Each row is a point on a tangle of strands that fork, close into loops and nearly touch. The rows are in no order.
In the rows, zero is written as 128.
Two points are linked if the straight distance between their rows is under 85.4. Some points are linked to none.
<994>: [146 172 135 136 154 117  89  66 135  72  94 145 133 160 186 124 124  85
 210 106 154 133 134]
<300>: [132 174 105 137 150 132  48  88 144  95 111 126 159 222 177  99 100 129
 189 143 153 151 143]
<425>: [113 139 155 136 139 144 125 144 140 111  95 109 160 120 100  86 127 120
 109 130 109 127 133]
<1118>: [127 154 144 121 165 134 172 119 126 163 111  98 142  94 143 129 125  90
 108  94 118 124 145]
<132>: [111 150 140 122 117 117 136 147 118 164 169 147 153 126 125 115 106 137
  91  82  99 141 127]
<288>: [133 159 112 144 109 114  77  98 123 151 162 175 147 191 174  66 105 146
 151  94  93 155 133]
<329>: [170  53 155 136 120 155 169 146 112 162 166 155  94 105 124 169 141 115
  60 148 110 134 129]
<754>: [111 142 116 122 142 131 168 127 144 117  72  76 127 109 102 108 154 105
 125 154 110  98 140]
<699>: [ 74 158 113  92 131 137 159 141 151 102 116  86 142 110  49 105 141 125
  98 142 129 112 129]
<1077>: [154 110  95 120 163 110 176 109 129 151  80  77  98  90 140 160 158 102
 128 142 141  91 124]
<4>: [146 141 159 138 141 111  67  65 146  55 112 153 138 151 163 130 123  80
 205 114 170 137 123]
<714>: [ 56 176 113  96  83 118 155 169 131 141 170 153 149 157  83 111  89 176
 142  92 160 116 125]
<1092>: [145 106 154 167 123 133  41 145 140 104 105 156 144 161 135  85 119 134
 154 133 116 153 123]
<19>: [ 70 199 137 103 128 136 154 131 150 124 125 123 161 169 118  74  91 139
 149 103 142 107 159]
<907>: [146 123 119 142 137 118 125 146 103 162 110 122 121 106 158 128 121 149
 149 119 132 138 142]
<113>: [166  77 121 135 159 130 180 102 131 145  99 103  97  90 141 175 153  94
 132 128 153  99 125]
<16>: [165 141 118 151 117 118  53  54 144 105 138 172 149 174 194 101 123 110
 178  98 130 157 131]
<267>: [178  79 129 151 126 119 122 130  97 162 125 158  92 100 176 165 117 140
 164 102 154 139 125]
<1107>: [167  48 121 127 138 166 169 131 137 138 125 106  88  79 106 149 163 107
  97 159 119 112 136]
<1119>: [ 91 196 120 103 120 140 116 115 136 135 159 145 147 218 156  61  78 171
 167 119 145 125 165]
<1124>: [151 117 157 158 130 109 132 108 119  75  72 136  96 106 145 155 137  94
 210 119 156 109 135]
<1112>: [121 174  82 129 147 109 169 130 106 123  54  89 104 137 177 165 130 133
 173 152 139 103 146]
<723>: [174  69 185 170 105 174 145 151 128 128 148 179 122 136 133 130 131  93
 118 124  77 148 142]
<825>: [164 122 174 164 135 148  81  97 164 108 120 156 163 155 154  96 120  85
 151 105 105 158 126]
<315>: [ 67 167 103 100  95 107 144 166 118 165 171 133 140 127  92 132  99 173
 108 105 151 128 114]
<86>: [169 101 151 141 149 133 161 117 118 157 117 125 109  92 162 166 134  97
 135  96 145 126 130]
<263>: [162  57 162 167 120 144 151 130 119 116 113 146  71  97 139 169 137 100
 176  98 164 120 134]
<531>: [ 90 118  89  86 103 130 136 152 132 142 183 114 120  85  45 166 156 151
  65 136 128 140 108]
<377>: [ 88 190 146 107 138 140 133 119 155 136 143 135 166 173 133  60  93 129
 138  93 132 126 148]
<1086>: [154  82 121  87 158 157 168 100 142 135 158  88 108  76  92 161 177 107
  51 171 123 100 110]
<856>: [105 141 101 131 122 126 120 166 104 137 104 102 125 119 118  99 119 176
 130 144 129 130 151]
<185>: [ 56 174  96  82  96 132 177 149 151 119 137 112 139 128  48 127 113 160
 135 129 181  99 127]
<551>: [145 117 179 151 142 111 101  95 139  51  96 151 111 132 154 145 127  91
 211 108 167 117 127]
<274>: [100 141  80  72 159 122 182 108 139 139 127  60 115  97  96 135 164 114
  87 164 120  86 115]
<693>: [152 140 117 163 115 117  39  64 160 111 155 182 160 195 172  83 124 107
 155 112 119 170 119]
<1164>: [124 155 138 143 148 134 123 123 138 118  86 114 154 144 133  89 117 105
 139 116 121 137 148]
<651>: [166  40 150 122 124 151 153 128 120 168 167 133  98  98 130 175 149 130
  46 159 131 131 106]
<245>: [120 102  89  77 141 131 133 125 136 140 159  82 103  80  69 137 161 155
  84 167 125 116 117]
<882>: [103 121 117 104 108 122 140 159 122 155 179 133 132  89  75 153 131 152
  59 126 111 131 107]
<115>: [164  58 115 106 164 158 179  98 144 131 128  86  80  80 111 163 181  98
  84 180 123  92 120]
<808>: [142 139 114 143 123 117 113 141  99 169 132 141 129 134 159 111 105 156
 147 104 118 146 136]
<257>: [150 102  84 126 157 104 172 119 111 143  66  86  81 100 159 180 162 124
 152 166 159  93 122]
<141>: [147  84 154 133 124 187 159 148 138 116 147 135 132  82  89 139 150 106
  70 163  86 132 143]
<586>: [139 162 116 133 145 114  38  72 138  62 114 138 159 201 174 134 111 119
 206 145 170 150 130]
<253>: [ 93 144 140 142  75 128 134 179 127 118 182 173 153 124  60 131 132 140
  82 108  85 141 106]
<341>: [ 91 127 102  95 103  93 126 152 102 187 174 105 128 112 115 156 113 181
  71 134 153 137  93]
<225>: [173  90 133 159 120 111 120 140  97 188 148 161 110 112 164 154 113 153
 122 100 124 137 125]
<328>: [104 172 155 128 141 141 119 105 153 131 142 150 175 170 138  68 105 116
 123  82  99 148 146]
<82>: [116 165 122 136 134 136  68 132 132 121 113 133 160 193 152  69 101 146
 160 123 128 147 149]
<1032>: [ 58 183 110  88  96 132 166 167 142 130 145 122 143 144  80 110  90 174
 146 123 184 102 132]
<828>: [169  63 180 174 110 165 127 121 127 110 129 175  95 119 144 146 122  93
 168  85 133 131 138]
<843>: [148 158 130 140 148 122 122  87 122 101  84 137 124 126 187 136 125  97
 203  99 142 131 145]
<649>: [148 114 135 163 129 132  66 147 128 105  74 137 138 149 138 100 120 140
 170 143 134 149 130]
<803>: [ 78 176 129 101 134 135 171 144 136 137 128 101 153 130 108  99 110 133
 121 109 144 114 144]
<844>: [ 88 159  89  63 141 131 180 115 155 133 154  80 123  96  64 147 152 123
  86 143 150  94 120]
<136>: [ 56 161  99  87 111 130 159 150 149 116 131  96 140 110  48 118 133 146
 119 134 149 110 122]
<266>: [144  81 119 118 123 112 132 143 100 196 148 121 115 105 152 154 127 161
  69 135 138 135  98]
<976>: [ 63 194  88  72 118 125 207 133 130 147 125  76 118 143 110 134 110 159
 134 159 172  69 141]
<53>: [ 98 184 132 117 149 138 164 129 134 128  86  93 149 134 141  95 115 113
 135 119 127 119 156]
<29>: [157 120 138 152 122 122  89 106 121 119 122 171 116 131 174 123 112 125
 197  90 138 145 132]
<70>: [119 175 136 144 153 125 106 128 131 101  63  96 145 169 151  93 114 121
 166 136 133 121 141]
<146>: [135 146 124 142 126 114  40  86 165 120 150 144 173 213 155  70 108 125
 146 118 108 154 125]
<944>: [100 120  86  69 133 133 140 119 153 124 186  92 108  86  49 161 176 150
  67 153 134 119  92]
<506>: [141 132 113 152 103  95  91 149  92 181 168 170 128 154 162 102 108 168
 134  96  89 137 126]
<790>: [143 112  96 149 137  99 157 127 109 100  52 106  87  98 150 166 152 124
 187 159 149 102 135]
<109>: [153 103 179 173  99 138 111 157 117 113 178 185 136 147 123 103 121 113
  88 122  46 145 120]
<485>: [ 96 133 124 106 123 158 153 143 155  97 136 104 148  83  47 126 152 122
  85 145 111 123 129]
<85>: [118 183 120 138 152 123  69 122 129  95  71 102 154 214 163 103 100 130
 192 151 150 126 139]
<22>: [139 154 126 154 143 117  89 117 120  74  55 118 132 157 154 128 124 115
 198 146 144 124 129]
<489>: [145 133 115 146 142 125 126 146 113 133  77 111 122 106 147 129 129 132
 160 133 135 129 142]
<437>: [143 129 179 151 138 151  81 128 163 113 132 148 169 170 138  87 114  94
 122 109  95 154 128]
<143>: [127 178 110 132 144 101 150 104 112  99  42 119 110 140 179 162 137 104
 196 142 129 104 145]
<1171>: [147 113 124 168 137 125  96 150 114 108  68 117 125 116 126 111 132 138
 170 145 139 137 133]
<465>: [131  94 133 111 129 162 148 135 138 107 141 109 125  70  68 132 166 118
  77 174  95 130 140]
<673>: [ 75 149 112  58 140 121 168 113 134 172 162  79 134 112 107 162 140 144
  55 127 178 121  92]
<152>: [148 107 142 169 103 124  65 158 115 133 130 165 140 149 131  82 114 150
 140 122  83 146 122]
<168>: [175  86 175 164 125 137 101 105 133 109 127 177 107 128 154 131 122  98
 177  90 132 146 130]
<269>: [164  98 187 176 107 160 112 132 141 110 149 186 144 148 135 105 121  89
 114 123  64 152 133]
<521>: [134 130 135 159  98 102  96 163 100 157 165 169 133 140 124  90 118 154
 114  98  72 141 122]
<222>: [ 88 159 133 133  80 109 132 175 110 132 185 168 148 136  73 111 108 155
  93  95  89 138 104]
<797>: [130  96 139  97 125 147 166 137 133 140 185 132 126  81  85 179 153 119
  30 146 112 147 118]
<544>: [157  74 173 150 122 176 158 156 128 125 128 154 128  96 112 126 139 105
  98 136  89 140 150]
<1024>: [139  74  99  94 139 134 132 138 126 152 141  86 101  76  93 144 156 149
  80 176 128 121 113]
<49>: [176  57 159 148 118 148 159 144 117 167 156 159 101 105 147 164 128 110
  93 115 117 135 129]
<434>: [125  99 140 111 107 132 142 157 119 143 182 143 124  92  90 158 137 139
  48 134  96 141 123]
<233>: [148  94 121 148 119 108 121 158  83 195 157 149 113 120 163 143 120 170
  99 120 115 131 113]
<655>: [ 99 150 131 151  82  90 118 170 101 140 200 175 139 149 105  95 105 153
  96  91  78 131 102]
<831>: [164 130 146 150 148 128 144 111 122 133  95 134 109 104 174 151 131  94
 171  91 151 127 131]
<1067>: [157  90 153 157 127 111 132 124  95 120 117 151  82  95 155 172 124 132
 191  88 181 130 138]
<811>: [158  79 119 128 132 140 142 143 123 151 122 103 101  78 111 145 146 130
 108 157 136 123 131]
<391>: [155 125 136 156 116 114  70  62 130 100 144 188 131 152 189 118 119 106
 196  91 147 161 135]
<45>: [ 69 159  93  89 100 105 145 161 104 178 180 121 124 130 109 150 100 200
  94 130 166 123 114]
<571>: [127 117 179 145 114 161 109 168 142 106 141 153 167 137  92 100 124 115
  88 129  76 156 138]
<1152>: [123 133 188 153 119 141  86 148 158 107 152 162 171 170 107  83 121 117
  96 121  74 158 127]
<466>: [136  98 126  77 143 157 168 118 146 130 177 105 113  83  81 175 168 117
  42 159 115 124 118]
<802>: [152 109 134 146 143 104 158 118 108  84  74 120  83  97 153 172 148 107
 195 130 163 105 131]
<627>: [134 138 154 147 133 131  62 104 170 122 147 153 180 205 135  67 110 101
 122 108  94 161 124]
<1044>: [137 149 107 125 135 110  39  46 144  62 136 164 151 183 184 135 121 115
 205 135 177 155 126]
<419>: [147  70 132 103 118 127 132 127 115 182 168 126 109 101 134 169 137 157
  36 157 143 133  85]
<938>: [127 174 131 142 142  97 120 111 117  76  37 111 131 159 169 149 133 102
 205 147 134 111 126]
<1096>: [111 169  58 111 140 110 185 124 108 137  64  65 105 139 167 157 146 136
 146 179 137  90 147]
<872>: [145  93 148 143 107 122 137 169 100 166 187 157 123 109 122 149 125 139
  55 122  85 139 104]
<768>: [ 91 121 112 103 100 108 126 151 113 170 189 128 134 105 105 161 127 175
  46 131 139 140  82]
<145>: [104 154  58  92 149 108 171 124 118 146  87  59  99 121 133 141 143 154
 126 181 138  86 140]
<492>: [125 120  83  96 162 120 180 107 136 151 110  64 107  92 118 147 164 118
  92 158 131  91 118]
<38>: [115 121 152 138 127 153 131 158 143 115 125 123 156 111  87 102 134 133
  92 133  91 146 142]
<628>: [140 157 139 135 141  90  73 111 116  34  77 131 132 171 169 147 121 122
 222 149 160 128 121]
<611>: [ 74 181  86  90 138 121 180 136 128 145 107  69 115 132 119 124 119 158
 130 156 157  95 146]

A fork is a point with three links, a tip a point with one. Leave the first point through the second and follow the links. Name the first fork or tip that comes.
<699>, <136> -> <882>
<882>, <531> -> <434>
<808>, <907> -> <521>
<233>, <266> -> <49>
<828>, <168> -> <437>
<45>, <315> -> <109>

A piece is two or more points that can be reached from each other along the links. Count, over all rows, the pieces, the separate loops (a circle has one, a figure eight two, a Y none), the forks (points with three links) and the tips (points with one).
pieces -> 4
loops -> 3
forks -> 8
tips -> 10

Name the points in between on the shortest way along the links from the first point to the second, in order.
<143>, <586> -> <938>, <22>, <70>, <85>, <300>
<86>, <802> -> <113>, <1077>, <257>, <790>
<828>, <38> -> <168>, <29>, <391>, <16>, <693>, <146>, <627>, <437>, <1152>, <571>
<253>, <907> -> <222>, <655>, <521>, <506>, <808>
<994>, <1077> -> <843>, <831>, <86>, <113>
<825>, <976> -> <437>, <1152>, <571>, <38>, <425>, <1164>, <70>, <22>, <938>, <143>, <1112>, <1096>, <145>, <611>
